The views of a scene show one set of named points, each view turned or mirrored, and shifted as a whole, with a little noise and some points left out.
In the rows, zero is written as 128.

Scene 1
View 1
K_86: [130  96 132 142 142 134 176 121 183  85 105 100 114 120 100 147 141 121
 144 117 155 132 133 107 142 162 140 101 147 110 109 137 108 145 114 152
 136 121 129 141 133 120 140 141  93 120 150 126]
K_843: [127 141 121 117 152  89 141 150  90  90 110 101 128 187 138 121 110 111
 195  91 136 154 151  94 118  82 120 128  95 144 163 167 154 130 116 125
 115 145 142 123 115 111  49  91 172 167 188  47]
K_947: [120 107 127 142 128 137 167 125 163  85  88 107 111 138 111 134 139 135
 141 101 141 127 129 109 142 143 139 101 149 122 116 133 118 140 120 149
 135 128 139 135 143 129 125 142 111 117 131 125]
K_584: [112  99 125 139 128 145 170 129 169  87  87 126 100 127 111 151 149 126
 128 128 141 125 118 115 144 156 137  86 160 131 113 127 115 140 111 140
 135 121 131 125 147 134 142 152  96 117 121 135]
K_909: [106 103 121 135 116 148 162 135 156  78  73 118 106 132 123 136 139 138
 133 107 132 120 115 118 149 130 140  87 150 147 117 134 117 139 119 139
 140 130 143 130 153 134 121 149 110 116 107 133]
K_288: [112 119 130 127 142 132 166 130 142 102  91 130  92 146 110 154 156 113
 146 137 149 123 116 123 124 155 135  89 176 135 132 120 124 124 105 119
 124 129 130 106 144 134 125 137 122 117 144 109]
K_825: [103 112 123 130 124 141 158 146 136  89  74 132 102 147 128 141 142 128
 135 116 128 126 108 119 140 125 130  90 156 156 133 137 134 139 108 125
 138 131 144 110 150 140 112 139 124 125 108 116]
K_502: [116  91 127 142 128 138 173 120 184  84  94 106 111 125 106 144 140 129
 134 118 147 128 124 110 146 158 141  98 150 117 106 140 113 145 113 152
 140 121 135 137 141 124 137 148  96 119 131 133]
K_975: [ 86 133 115 110 120 144 150 160  99  98  63 164  87 163 137 145 145 109
 145 144 126 122  96 126 129 106 122  76 167 188 152 129 154 133  95  95
 128 137 136  76 152 149  97 133 141 132 104 102]
K_988: [112 134 123 117 133 118 154 137 109  96  93 115 110 171 128 135 134 123
 164 111 136 128 130 110 125 109 135 101 149 140 150 136 141 123 116 120
 128 141 142 112 134 132  91 121 157 131 149  88]
K_29: [129  85 128 129 168 127 172 147 178 103 119 133  98 125 105 165 135  89
 143 156 154 164 132 110 138 163 114 110 127 130 120 157 135 178  78 132
 139 111 119 114 119 119 132 133  73 166 161 110]
K_888: [126 156 137 119 138 113 172  96 127 103 110 104 105 166 102 138 163 120
 171 124 154 100 135 117 100 157 154  92 190  90 141  92 120  79 123 130
  98 141 131 116 140 135 129 130 157  93 186  97]
K_826: [128 110 129 128 154 118 163 136 147  94 110 117 109 147 114 146 130 108
 155 124 147 142 136 101 131 139 125 107 132 128 131 146 130 145 103 134
 134 119 127 124 126 121 109 130 115 142 165  94]
K_759: [122 146 129 123 132 120 164 110 120  96  98  98 109 168 118 134 148 133
 165 106 144 106 135 111 114 133 149  94 168 113 143 113 127  94 124 132
 113 141 137 119 142 136 109 127 161 109 166  93]
View 2
K_825: [104 103 147 144 141 154 120 170 143  91 131 128 168 143  85 150 103 154
 122 117 131 134 148 121 111 141 153 175 171 142 116 135 139 129 139 116
 105 163  99 117 104 119  71 146 109 129 130 133]
K_288: [ 93 101 143 103 131 154 111 155 140  89 130  87 170 168  83 177  95 141
 115 107 130  94 149 131 119 123 148 159 167 154 126 154 132 140 146 105
 105 174  87 139  84  95  83 144 100 151 142 128]
K_826: [102 110 135 121 140 154 127 142 142 112 124 110 148 154 113 185 106 135
 122 105 126  97 155 130 140 122 137 156 146 142 132 144 132 127 141 115
 139 154  94 150 105 131 102 147  90 129 146 115]
K_502: [ 88 105 108 119 143 145  90 171 161 108 125 143 173 164  95 185  99 165
 120  74 148  99 168 111 142 131 126 180 170 157 135 151 133 117 133 120
 136 157  98 145 118 117  70 151 104 114 123 112]
K_947: [104 113 120 134 136 141 107 169 151 108 117 147 169 151 106 177  98 155
 118  81 140 102 167 119 134 132 137 178 172 148 121 146 140 121 137 120
 131 157  90 140 117 131  83 146 109 109 138 120]
K_988: [125 122 160 136 138 152 146 148 124  93 115 119 158 129 117 161 104 132
 121 127 117 116 145 140 116 143 164 156 156 126 104 143 132 132 151 119
 112 150  88 121 100 146 106 124 100 123 161 138]
K_86: [ 90 109 103 118 139 139  95 161 156 112 124 132 167 169 106 190  93 156
 118  69 150  89 168 116 152 121 124 162 162 161 136 154 138 123 132 113
 144 158  91 155 114 121  82 151 105 111 135 108]
K_888: [146 139 129  88 107 133 113 159 130  75  87  86 188 145 133 191  70 129
  98  81 137  69 174 142 124 140 167 146 178 144 101 177 119 138 151 117
  98 166  60 139  92 120 118 108 114 115 182 128]
K_759: [144 137 138 113 124 140 124 160 128  86  95 109 182 135 133 174  83 132
 107  94 129  89 168 137 121 147 162 153 169 134 100 158 127 132 151 122
 105 155  70 129  98 136 110 116 116 105 173 132]
K_584: [ 88 103 121 119 136 146  91 172 157  96 126 132 178 164  88 170  93 156
 113  80 150 107 166 113 131 130 134 181 178 160 126 145 139 122 135 117
 118 167  97 137 108 106  66 150 109 127 129 116]
K_975: [109  92 184 143 135 167 142 165 125  71 133  99 167 136  67 130 109 138
 121 155 111 147 134 136  86 140 177 177 178 132 105 132 134 137 155 115
  80 167  97  96  88 105  73 141 109 158 134 155]
K_29: [ 58  81 131 112 146 164 115 136 157 122 151 102 136 186  80 194 114 140
 128 108 128  87 151 118 150 107 117 155 140 166 158 148 139 128 136 107
 152 161 105 168  99 108  84 164  75 153 120 102]
View 3
K_86: [170 159 121 113 107 151 122 136  96 128  96 111 125  97  93 109 140 110
 125 129 173 128 103 162  94 107 130 100 134 145 138 121 136 145 150 101
 126 102  84  90 151 126 107 145 161 154  99 128]
K_909: [159 147 115 117  90 163 117 109 127 122 109 127 104 123 128 140 152 120
 114 128 135 118  95 146 108 111 134 110 106 165 126 115 141 146 142  74
 134 128  89  88 149 130  96 144 140 152  79 151]
K_947: [167 151 120 113 109 154 128 119 117 131  99 113 116 114 113 125 149 122
 121 127 151 131 103 148  98 110 136 108 127 153 126 116 139 147 140  86
 134 113  91  81 151 130 103 138 146 152  91 142]
K_888: [194 133 115 114 178 142 137  93 143 172  96 108 118  62 110 102 112 110
 173 151 151 137 102 140 113 105 167 103 167 155 123 124 115 131 126  86
 198 120  77  47 130 123 124 105 134 164 117 133]
K_988: [163 126 122 129 157 151 120  97 134 148 128 129 122 100 140 140 130 139
 130 115 120 150  95 157  99 107 167 123 135 159 103  96 120 132 102  60
 166 130 100  66 135 125 100 128 120 122 112 151]
K_843: [144 121 143 148 213 139 112 132 109 153 161 131 154 102 143 151 123 171
 114  84 121 185  93 185  63  97 192 142 155 140  70  69 119 134  62  49
 154 120 125  66 126 133  99 127 106  73 141 154]
K_288: [169 130 105 120 127 156 116 107 133 140 120 138 111  89 117 115 125 109
 132 135 143 119  98 154 112 105 155  95 130 164 141 112 114 130 122  79
 160 137  65  79 144 116 112 145 135 155 106 135]
K_759: [184 134 121 120 163 147 129  87 144 160 101 107 113  83 124 125 131 126
 156 136 136 141  99 145 105 106 160 116 153 161 108 110 130 136 122  78
 183 117  92  51 136 135 112 111 130 145 107 142]
K_502: [166 158 119 108  94 154 123 133 107 125  97 118 117 105 102 114 147 112
 116 129 163 123 102 155  96 110 126  99 119 150 142 119 137 147 150  97
 127 106  85  92 150 127 106 150 156 160  91 131]
K_825: [156 133 115 123 109 164 112  98 135 129 122 147 108 115 132 138 137 122
 109 123 125 123  94 156 109 111 150 111 105 166 128 102 128 138 123  62
 144 140  84  87 145 121  96 151 126 141  95 152]
K_975: [150 106 101 130 127 166 102  80 156 135 155 175 104 113 156 144 124 126
 104 113  95 119  85 157 120 107 168 107  94 181 128  94 104 119  94  48
 163 172  72  82 140 111 103 154 106 129 103 161]
K_29: [150 147 117 124 111 147 104 174  76 121 140 149 139  93  95  98 122 109
  96 109 180 135 103 189  80  97 145  93 126 140 159 101 118 134 119  95
 110 118  69 113 151 103 118 172 157 129 122 125]
View 4
K_759: [110 120 125 146 152 123 147 130 100 125 114 149 167 125 140  95 130 148
 140 119 140 124 138 117 126 113 114  90 123 152 166 171 108 114 139 117
 109 150 153 139 120 167  96 113 116 132 124 159]
K_947: [118 116 153 130 164 103 132 154  82 128 137 164 151 110 149  95 110 133
 145 123 132  79  99  98 146 119 136 102 100 164 136 170 104 122 127 109
 116 140 138 134 130 162 106  91 114 144 122 157]
K_888: [105 130 129 172 155 116 159 131 103 132  94 130 181 109 141  90 139 139
 157 128 143 126 149 131 127 112 102  95 131 142 168 165  91 126 127 120
  84 150 163 146 110 166  82 132 130 128 128 168]
K_909: [122 109 154 109 167  97 118 158  66 128 146 176 153 115 150  95 105 138
 144 121 128  66  85  90 150 127 144 106  94 170 130 172 101 116 123 108
 126 138 130 130 136 166 108  75 111 148 114 152]
K_975: [124  77 142  78 169 104  68 127 100 138 122 195 137 135 179  75 120 141
 118 127 132 102 123 112 117 184 121 137 137 164 153 170  94 132 120 144
 108 145 112 105 135 155 102  62 133 129 101 158]
K_502: [116 130 175 140 174  90 132 171  74 126 143 144 148  98 148  90 102 119
 159 132 117  65  80  92 165 104 153 105  90 162 118 158 100 119 119 101
 111 136 139 145 124 145 117 101 107 143 128 156]
K_86: [113 138 180 152 168  98 144 173  80 127 136 131 147 103 153  87 106 115
 160 129 115  74  88  95 163  96 155  96  88 158 122 152 103 116 123  95
 107 136 143 152 125 148 124 121 107 142 138 153]
K_826: [104 127 178 136 164 118 114 157 104 125 131 136 130 132 182  80 117 116
 136 131 112  97 123 105 137 126 154 107 109 162 141 146 114 107 141 113
 109 145 144 139 126 136 130 125 106 123 132 155]
K_843: [ 89 108 151 113 137 162 100 128 136 101 131 144 120 198 203  92 138 137
  98 104 118 149 181 104  91 138 152  88 120 175 173 152 145  80 188 137
 136 166 154 129 122 144 139 135  85 108 129 149]
K_584: [120 121 169 131 177  85 123 161  72 136 140 153 149  94 151  84 104 123
 156 135 119  64  82  98 157 115 141 115 100 157 124 162  91 124 114 107
 107 134 133 137 131 149 110  90 117 146 127 159]
K_29: [112 137 214 134 183  97  88 177 101 126 133 127 117 118 204  62 104  90
 160 150  91  71 109 105 155 130 173 132  97 152 119 129 103 124 131 105
  94 132 136 139 130 111 147 126 106 119 140 150]
K_988: [109 104 140 118 151 129 109 134 108 122 128 165 146 144 169  88 131 144
 123 114 130 117 143 110 113 139 135 104 122 164 157 165 119 106 149 131
 117 157 141 126 124 155 111  98 109 129 117 157]
View 5
K_826: [ 96  96 122 121 105 133 152 128 107 134 103 132  77 145 140 128 126 137
 166 155 104 156 140 128 142 140 140 123 106 132 147  92 120 131 129 113
 134 112 162 111 137 119 104 155 169 173 141 177]
K_988: [122  94 135 118 103 136 148 137 123 147 124 128 104 133 124 131 129 121
 144 147 111 127 152  99 133 133 164 124 109 106 147 101 104  99 132 141
 131 103 141  77 154 111 111 157 163 185 144 159]
K_288: [ 94  98 129 112 115 146 148 142 111 127 110 138 124 160 119 129 129 130
 128 140 124 163 125 142 133 146 151 122 121 149 167  94 125 134 123 119
 134 115 140  75 136 139 108 146 173 184 159 153]
K_909: [ 88  98 132 134  78 120 153 166 112 111  94 125 119 142 101 123 135 117
 135 129 127 166 120 108 144 114 139 144 125 158 149  81 126 147 122 132
 152  98 158  97 148 145 124 134 182 166 140 137]
K_584: [ 75 103 126 127  95 130 155 155  97 109  93 133 115 156 109 120 132 128
 136 136 128 177 112 139 143 132 135 136 123 173 162  79 139 155 121 116
 141 112 156 102 136 144 114 137 178 169 149 147]
K_502: [ 77 112 119 133  93 124 155 151  90 103  86 129  97 142 112 116 135 125
 155 145 122 178 112 140 145 131 137 135 118 174 147  72 142 162 116 114
 145 106 170 122 136 139 122 145 176 168 150 150]
K_843: [137  85 140 115  95 129 148 106 126 174 129 110  48 116 150 134 127 125
 189 162  75  99 184  75 136 130 165 120  78  67 126 112  85  72 143 139
 129 104 155 102 165  79 110 170 158 175 126 197]
K_888: [126 108 115 109 133 153 151 129  92 128 120 130 120 120 117 103 154 105
 151 159 106 140 151 159 111 156 201  84 109 127 156  66 139  99 116 137
 105  99 149  88 152 104 103 181 140 203 186 162]
K_759: [123 104 132 112 115 142 147 140 104 126 118 125 128 123 111 110 147 108
 145 150 111 134 148 133 119 136 189 103 111 122 150  75 127 105 117 142
 115  98 149  82 154 114 112 169 151 195 173 155]
K_86: [ 78 114 110 131  95 128 153 143  87 104  88 127  93 143 123 114 139 127
 164 152 113 177 115 146 143 140 136 127 113 174 149  67 146 165 116 111
 138 109 169 130 131 133 120 150 172 171 153 160]
K_825: [ 94  91 140 127  87 129 155 157 125 129 105 134 121 153 111 131 125 127
 128 129 129 152 130 105 143 124 136 143 125 135 156  98 117 131 132 134
 146 107 147  75 144 142 114 139 183 178 138 142]
K_975: [109  76 155 109 100 135 152 155 150 155 125 146 133 179 110 150 111 132
 110 122 138 141 138  93 146 133 136 146 124 113 172 130  96 103 144 143
 147 113 121  33 145 146 106 127 188 178 131 147]
K_29: [ 62  98 115 120 105 136 154 125  99 127  95 144  58 174 156 142 111 161
 173 164 104 176 121 151 158 156 106 139 105 160 160 109 127 166 136  84
 142 128 165 121 120 131 102 134 187 163 127 193]
View 6
K_843: [130 222 100  81  81 121  80  92 117 136 152 111 125 112 123 166 185 111
  86 137  81 161 114 110 177 176 141 133 103 149 185 139 169 144  96 120
 107 121 111  96  77 148 170 134 152 161 104 124]
K_502: [146 178 131 121 148 166 104  70 134 111 148 127 132 150 134 164  91 146
 188 155 102 127 135 154 121 153  98 161 124 150  69 131 128 125 103 111
 115 159 135 165 105 123 177 107 103 104 153 108]
K_825: [154 193 117 122 129 167 106  86 139 134 158  95 135 138 106 185 115 150
 151 159  99 140 146 150 111 168  76 124 131 153 127 151 139 132  89 131
 122 149 131 146 114 152 160 104  99 115 155 119]
K_975: [170 196 123 136 115 160 118  91 141 155 138  81 139 137  86 198 134 150
 118 168  94 144 156 144  94 178  49 101 150 164 166 182 157 146  73 141
 126 144 123 137 121 178 141  94 105 139 156 124]
K_288: [163 187 136 129 150 148 122  73 126 129 126 118 132 143 134 174 111 149
 140 165  96 123 140 150 122 159  75 138 147 162 109 154 135 131  84 127
 125 169 111 156 107 152 157  93 121 125 148 121]
K_759: [157 211 102  89 147 127 117  87 114 112 134 121 156 126 156 167 132 135
 112 158  90 135 121 144 155 164 102 134 160 161 120 126 114 121 103 141
 124 178 109 139 105 155 174 101 137 120 147 134]
K_988: [153 206 106 103 118 142 102  86 121 130 146 108 138 129 123 176 150 135
 116 156  92 147 129 136 139 174 102 125 138 157 150 144 143 131  96 133
 119 146 118 128  98 159 167 109 131 133 140 129]
K_888: [165 209 123  96 168 108 135  76 101 108 110 145 156 128 178 159 123 136
 106 164  91 130 116 145 157 155  99 145 176 172 110 130 107 120  95 139
 131 195  89 149  99 155 170  93 154 122 145 136]
K_584: [153 176 131 132 151 168 115  73 135 121 145 123 130 148 128 171  94 153
 182 162 104 123 142 158 107 156  79 149 135 155  79 138 131 128  95 117
 124 161 131 168 111 132 169  98 101 108 159 110]
K_947: [145 188 117 107 142 161 103  78 132 117 161 121 132 140 130 170 102 146
 175 155 101 133 133 150 132 160  99 150 126 151  87 121 127 118 105 119
 113 156 132 149 103 132 180 106 105 111 150 116]
K_826: [142 187 133 118 124 148 100  76 124 129 135 129 118 142 134 161 124 133
 148 150  97 127 130 140 139 161 110 159 115 146 109 144 152 136  95 109
 113 150 121 140  90 133 170 111 132 133 122 110]
K_29: [140 161 168 149 125 157  99  66 134 140 129 130  87 159 124 156 104 136
 172 156 100 111 140 142 119 145  99 174  92 149  83 164 171 150  84  78
 109 142 127 157  87 118 157 115 125 139 112  87]
K_909: [152 188 111 116 140 174 101  80 141 125 168 103 139 142 113 183  99 154
 176 157 100 140 141 156 113 171  84 132 132 153  99 133 130 121 101 133
 118 149 139 155 113 140 174 104  90 102 165 124]

In a view up to two points have been moved. Name them for each view, in the order of its rows, or write -.
view 1 | -
view 2 | K_288
view 3 | K_843
view 4 | K_947
view 5 | K_888
view 6 | -

Scene 2
View 1
K_428: [127 111 133 150  74 145  90 153 119 157 129 143 173 145 132 166 132 169
 108 172 156  53 137  73 192  92 129 143 115 136  53 126 143 148 102 151
 113 110  69 130  90 122 109 137 132 146  80 123]
K_81: [113 157 134 100 111 127 146 111 147 179 136  99 164 138 172 107 116 125
 108 149 107 171 110 103 130 141 154 102  80  96  96 123 104  70 158 140
 144 148 111 107  86  41 103 110  91 108 149 105]
K_662: [114 133 145 130  92 139 117 140 111 154 143 137 172 150 148 131 130 132
 103 158 124 103 124  95 174 116 146 117 103 123  61 129 113 126 125 150
 118 118  67 131  81  86 109 124 123 131 115 139]
K_450: [129 105 120 123  70 144 103 127 143 179 129 129 158 141 143 175 126 172
  95 167 172  66 150  93 172 116 114 163  95 115  85 145 142 150 120 142
 125 137  84 133 125 105 107 156 147 119  75 100]
K_292: [116 126 133 138  84 135 120 132 125 154 141 131 183 146 155 148 139 151
 104 167 129  86 127  68 179  97 134 140  94 126  67 124 125 116 128 152
 126 122  89 117  89  85 120 130 118 126 110 125]
K_490: [125 120 131 119  84 143 122 118 128 160 148 133 171 140 153 153 141 144
  88 163 143  84 138  98 167 121 124 155  88 109  81 147 118 128 133 146
 126 139  83 125 113  83 117 147 138 111  99 115]
K_653: [116 131 143 133  85 136 117 139 114 153 145 135 176 144 151 136 131 142
 109 162 125  99 126  83 175 110 142 123 104 123  61 128 119 120 122 147
 123 120  79 124  87  84 116 128 118 127 109 132]
K_523: [117 143 146 113  99 137 110 136 128 174 134 124 163 143 145 123 113 137
 109 158 132 126 126 110 159 131 154 103  99 114  69 130 112 117 125 141
 124 126  78 125  83  85  93 120 113 127 118 123]
K_260: [118 126 141 130  87 139 131 129 111 148 158 135 180 146 157 139 144 134
  95 160 119  98 128  91 170 115 137 138  89 117  72 135 105 120 135 151
 120 129  78 126 102  75 126 134 127 117 115 132]
K_818: [113 145 134 119 106 126 126 128 138 178 124 108 170 143 157 122 114 145
 113 161 125 140 111  89 151 115 155 105  93 117  78 112 119  85 137 147
 139 129  99 113  72  68 103 109  97 121 138 116]
K_754: [123 124 118 130  89 130 138 115 140 173 133 110 180 140 161 154 139 161
 104 167 133 100 128  69 160  89 129 143  80 120  88 124 128  94 140 153
 139 131 107 108  96  70 121 134 106 114 115 101]
K_252: [106 161 163 104 113 134 124 135 118 164 145 129 166 145 164  93 109 113
 108 147 108 162 118 128 153 153 168  82 104 104  67 133  89 101 134 138
 120 128  76 129  73  65  94 105 112 118 143 138]
K_408: [118 137 123 109 101 127 143 102 150 180 135 108 168 140 168 130 123 141
 103 162 125 135 124  93 140 120 136 126  73 105  98 131 115  87 149 150
 141 150 107 115 105  49 113 127 106 104 127  97]
K_770: [116 148 125  99 109 130 148 104 149 183 138 107 164 137 171 120 120 134
 103 151 123 151 121 110 137 142 145 119  73  94  97 136 107  89 156 141
 139 153 107 115 105  47 106 127 108  99 137 103]
View 2
K_653: [153 136 124 132  77 117 149 128 146 128 154  95 144 121 122 121 151 140
 134 131 135 149 128 105 132 116 113 101  99 125  86 128 127  98 144 146
 129 139  88 144 166 172 138 138 152 161 110 121]
K_662: [161 139 120 134  79 119 153 127 146 129 155  93 135 121 114 120 153 141
 132 132 127 146 131 107 126 120 112 109  99 131  79 132 127  98 140 144
 129 141  91 154 163 160 146 134 139 165 105 109]
K_523: [152 154 111 128  65 119 149 116 145 125 136  92 141 113 120 118 148 147
 140 136 131 156 120 103 122 121 109 111  87 109  94 130 126  86 152 143
 143 142  96 153 158 170 134 124 145 140 113 116]
K_252: [145 136 120 128  53 127 169 115 148 120 136  76 149 106 125 128 133 126
 144 124 128 150 116  88 123 122  95 107 105  76  90 133  94  79 171 134
 145 125 108 163 156 197 103 101 153 113 120 131]
K_292: [160 148 123 138 101 114 136 132 145 146 156  99 141 134 114 125 160 148
 131 145 146 147 127 113 128 108 121 110  94 147  96 126 146 104 132 150
 119 141  80 142 162 160 159 160 142 180 106 104]
K_490: [160 174 125 151 103 121 167 140 138 162 150  95 118 150  97 133 145 151
 130 157 159 137 103  99 109 103 137 148  77 148 110 147 139  98 132 133
 120 120 100 166 144 166 163 138  92 162  97  93]
K_754: [150 177 126 133 109 114 119 129 144 160 149 101 146 143 112 146 154 152
 138 157 168 156 113 117 125 104 117 110  78 128 133 119 156  97 141 147
 124 132  80 134 159 182 150 167 135 151 100 101]
K_408: [143 184 119 133  97 117 139 127 144 164 136  91 146 145 108 156 139 143
 143 156 175 150  97 103 118 105 110 116  78  97 137 124 136  85 165 141
 129 114  90 142 150 201 130 142 127 118 110 112]
K_770: [143 181 119 131  85 122 152 122 139 158 129  82 141 132 108 153 134 138
 145 150 174 151  97  94 114 108 109 122  79  86 137 129 127  80 169 141
 133 110 102 153 147 211 119 121 128 104 108 115]
K_450: [153 191  97 145 104 115 135 125 131 143 140 111 117 128  93 114 166 185
 128 155 150 150 107 112 107 111 141 138  56 159 110 135 169 101 113 146
 138 146  96 163 143 127 196 137  94 173  93  80]
K_818: [142 157 121 125  82 116 132 112 143 141 135  93 157 119 121 141 145 143
 142 135 153 158 117 104 130 115 103  96  92  92 120 116 131  86 159 150
 135 133  85 139 159 193 128 139 156 128 116 121]
K_81: [141 172 127 126  79 117 150 118 146 155 130  77 161 136 120 160 130 129
 149 143 168 156  99  95 121 113  98 103  91  67 139 121 116  78 181 139
 134 108  94 147 151 225 103 124 155  91 119 124]
K_428: [160 150 102 136  90 110 127 124 141 124 151 111 129 111 114  97 174 172
 121 141 126 155 142 127 125 118 131 108  81 173  76 130 164 111 108 153
 131 165  78 147 163 119 194 156 127 211  98  91]
K_260: [163 141 130 142  93 116 158 136 147 150 162  92 130 140 109 129 147 139
 134 142 143 136 117 100 124 109 123 120  99 140  92 137 129 101 136 136
 124 128  90 153 160 174 145 142 125 169 104 107]
View 3
K_653: [141 103 136 166 168 148  84 151  99 121 137  86 133 160 145  96 145 151
 140  85 132 173 118 108 142 144 116 127 164 108 100 148 137 123 150  95
 134 128 139  93 145 144 141 149 128 144 109 103]
K_252: [134 128 123 166 194 157  84 152 109 140 126 130 123 159 138  87 150 167
 119 119 109 151 130 116 128 164 114 144 181  85 114 161 138 120 129  95
 124 158 137  73 136 161 146 172 139 172 119 125]
K_292: [143 102 152 157 143 134  88 145  94 110 146  70 132 148 160 100 137 131
 141  68 146 177 111 105 143 136 114 114 155 132  93 140 134 138 146  91
 136 116 147 106 151 136 136 135 121 130 113  90]
K_818: [122 117 146 166 166 141  80 156  93 136 129 117 126 148 131 101 132 140
 123 105 120 173 120 127 152 141 122 128 172 113 122 129 139 149 123  97
 115 152 145  85 146 146 134 165 132 152 113  82]
K_490: [140 115 156 158 132 138 116 156  94 103 156  92 133 129 181 103 119 122
 111  63 130 155 117  99 121 141 113 110 162 131  78 148 129 151 152 106
 139 122 136  95 149 141 141 102 138 140 128 115]
K_770: [110 146 153 154 167 129  95 166 101 133 144 143 126 125 159  98 110 127
  92 109 108 154 127 138 137 147 114 131 171 123 118 147 137 173 112 100
 121 166 145  91 147 168 152 155 145 163 127  95]
K_428: [161  70 149 177 118 149 106 152  82 115 146  52 128 149 155 110 146 133
 153  38 144 177 107  81 135 120 115 107 160 130  68 117 131 118 169 106
 139  82 133  89 145 108 106  97 124 111 108  95]
K_260: [143 116 142 156 155 135  96 148 101 106 151  82 135 145 167  93 130 131
 134  75 138 166 118 106 132 149 113 117 162 117  87 160 135 134 153  94
 139 124 141 102 147 154 156 133 129 140 116 114]
K_81: [108 138 152 158 187 131  83 161 105 133 133 148 125 138 137  96 118 135
  97 131 104 161 129 144 147 153 116 138 175 113 137 144 142 171 105  86
 108 180 150  90 146 170 153 180 140 168 121  85]
K_450: [146  97 157 166 104 136 130 164  81 107 161  84 130 118 178 117 119 103
 104  37 129 156 114  99 118 120 117 105 160 143  63 121 125 154 154 119
 138 104 136  86 144 118 111  80 140 126 129 103]
View 4
K_754: [113 124 150 145  72 132 122 130 135 114 101 152 148 127 137  67 138 131
 120  85 136 155 140  95 130 158 123 107 176 194  75  98 151 121 116  96
 162 161 163 110 114 130 128 133 118 146 154 123]
K_428: [112 110 143 142 118 151 124  96 122 126  69 111 150 137 114  68 100 134
  96  61 144 120 122  88 143 163 141 135 179 178  71  75 128 136  96 162
 114 120 118  85 128 132 150 119 130 115 173 110]
K_490: [117 111 153 152  90 127 111 140 118 113  98 152 150 147 131 107 108 110
 123  78 123 132 130  89 140 159 141 114 168 155  76  88 115 140 100 128
 139 157 151 105 133 129 134 139 129 145 147 122]
K_450: [122  98 134 145  67 113 114 152 121 126 106 160 173 154 133  93 112 111
 126  65 116 135 132  85 130 170 153 128 159 162  55  71 117 146  83 183
 136 164 130  86 132 145 140 136 129 119 155  93]
K_662: [114 121 155 151 114 148 122 116 115 114  83 124 132 127 120  98 110 129
 117  89 138 133 126 101 147 156 135 124 178 165  91 107 131 132 107 105
 143 143 144 110 122 117 145 132 124 144 153 134]
K_818: [125 131 159 154  98 145 118 118 129 116  94 121 121 115 129  99 123 141
 139 111 148 160 130  98 139 157 120 117 174 174  95 128 149 130 129  61
 179 157 156 119 110 110 143 136 116 156 145 151]
K_770: [128 124 161 156  78 125 109 152 120 106 112 149 127 124 143 124 126 119
 155 120 127 159 134  98 133 156 130 108 162 161  97 133 137 133 120  62
 196 186 173 124 114 110 131 146 115 170 125 150]
K_653: [109 127 167 151 123 157 120 106 115 110  84 120 127 123 115  99 106 131
 115  93 144 128 128  95 151 154 127 114 186 163  95 115 136 130 116  80
 141 132 152 115 121 110 143 129 123 152 149 146]
K_408: [127 124 156 155  74 121 111 145 126 112 111 150 135 130 140 104 135 118
 146 108 131 163 133  98 135 155 127 110 166 174  90 120 142 126 123  70
 183 185 175 122 120 118 132 140 115 162 136 141]
K_260: [105 116 165 153 113 143 118 120 115  97  90 147 143 137 120 100 107 114
 107  82 125 125 135  93 149 150 134 109 183 160  92  97 121 132 108  90
 133 139 169 112 129 119 136 140 134 159 145 140]
K_81: [130 132 167 160  86 131 110 141 123 111 112 136 114 114 143 120 130 131
 157 134 138 166 132  99 136 151 117 103 168 171 111 145 150 128 132  24
 206 182 180 134 107 104 134 146 110 174 124 168]
K_523: [127 123 161 153 114 144 115 116 113 119  87 110 118 123 117 121 104 133
 133 105 142 140 122  98 146 157 133 126 168 148  98 128 129 142 115  85
 158 146 143 113 117 108 149 135 121 145 145 148]

In a view up to two points have been moved. Name them for each view, in the order of its rows, or write -.
view 1 | K_653
view 2 | K_490
view 3 | -
view 4 | K_450, K_662
